A landscape with many peaks, sampled at points; each row gives a point and its height.
A climber steps from a point to the highest of its 3 nearest points, and stops where none of them is higher. Distance is the straight distance between rows; heights are no part of it.
k723 height 404: [167 193 107 153 141 157 183 180]
k780 height 344: [164 184 106 152 138 159 196 192]
k947 height 645: [137 142 119 118 123 140 128 162]
k74 height 627: [147 123 111 108 118 138 141 163]
k636 height 112: [107 107 131 166 147  99  94  74]
k175 height 847: [105 111 135 103 121 124 111 138]
k463 height 483: [109 131 119 157 141 129 107  87]
k161 height 567: [139  89 123  69 100 129 134 130]
k980 height 689: [ 97  89 140  93 117 113 111 128]
k381 height 793: [ 86  72 167 101 116  93 103 109]
k607 height 572: [135  98 116  83 106 130 133 142]
k911 height 648: [108 140 109 165 143 134 110  96]
k503 height 152: [103  92 176 123 129  90  93  81]
k982 height 560: [156 184 107 141 134 152 139 152]
k164 height 616: [151 115 108 102 111 141 155 160]
k700 height 683: [122 164 100 155 134 150 116 111]
k733 height 637: [ 91  88 172 112 128  99  99 102]
k55 height 472: [162 141 103 116 112 157 208 169]
k282 height 663: [167 198  95 155 136 157 151 152]
k103 height 730: [104 146 106 192 160 133 103 109]
k921 height 737: [120 158 111 144 134 146 115 109]
k71 height 61: [105 137 129 199 172 108  86 101]
k934 height 676: [114 162  87 183 145 149 112 118]
k51 height 48: [109 103 133 176 148  74  74  79]
k100 height 499: [113 144 130 138 133 135 109  99]
k405 height 617: [ 99  78 134  84 108 112 114 122]
k962 height 381: [162 143 104 132 122 148 182 180]
k365 height 668: [124 160 120 134 131 147 115 122]
k259 height 301: [103 118 155 125 133 116 102  89]
k678 height 62: [111  96 144 157 140  82  87  65]
k693 height 138: [110  89 175 128 130  81  86  68]
k965 height 515: [162 184 111 144 135 152 151 168]
k993 height 136: [108  99 164 133 133  90  92  68]
k858 height 526: [153 118 153  64  92 156 212 181]
k573 height 360: [161 162 105 141 131 154 194 187]
k353 height 626: [137 175 105 145 130 153 123 130]
k93 height 540: [165 125 137  79  98 156 196 159]
k968 height 78: [108 114 125 177 155 101  94  86]
k249 height 582: [160 108 122  81 102 144 167 148]
k493 height 846: [ 92  95 157 105 122 111 105 121]
k983 height 350: [174 203 104 160 143 160 186 176]
k270 height 760: [ 91  56 186 105 117  74  94  94]
k606 height 574: [165 106 144  65  97 145 170 149]
k973 height 60: [112 140 139 202 175  88  67  89]
k62 height 563: [151  94 132  60  97 134 146 135]
k68 height 286: [104 130 147 122 132 128 106 105]
k815 height 739: [112 126 133 110 125 130 111 141]
k887 height 767: [105 138 109 184 154 129 105 102]
k635 height 600: [151 186  95 152 131 155 131 137]
k498 height 65: [105 121 124 189 163 102  89  96]
k274 height 628: [148 138 113 118 123 139 139 170]
k452 height 476: [156 167 113 134 130 146 147 173]
k171 height 357: [160 161 108 139 131 150 178 185]
k156 height 126: [104  76 191 116 124  73  82  80]
k277 height 650: [115 152 118 143 134 141 110 103]
k886 height 571: [165 124 108 106 108 150 182 161]
k203 height 652: [132 172  93 158 134 154 120 121]
k697 height 403: [163 146 101 132 122 151 194 181]
k896 height 575: [147 103 116  83 104 136 143 143]
k312 height 564: [119  91 120  81 106 123 124 134]
k576 height 642: [132 118 117 102 121 135 128 156]
k16 height 601: [160 115 108 103 109 145 170 157]
k298 height 59: [109 113 131 186 162  85  76  89]
k474 height 566: [165 113 150  67  97 154 188 160]
k210 height 523: [166 194 109 149 135 157 159 166]
k959 height 649: [ 88  72 153  91 113 102 109 115]
k446 height 664: [128 135 124 113 124 137 121 154]
k625 height 635: [117 144 134 117 129 138 111 134]
k53 height 272: [107 124 133 150 140 118 105  80]
k378 height 816: [ 90  68 181 107 123  82  95  99]
k725 height 189: [101 105 168 124 133 103 100  86]
k534 height 518: [ 96 111 161 116 130 114 104 107]

Where does a climber stop that starts at each point below?
k959 => k378
k68 => k493
k780 => k282
k164 => k175
k635 => k921
k725 => k493
k312 => k493

Call two points neighbours if one is among the 3 nearest of the other. Go from one point of each pair to the other, from neighbour to neighbour, staying as high as possible. Name the lowest point that can't be avoided.
k887 / k378 => k625
k493 / k378 => k959
k887 / k282 => k982
k887 / k921 => k934
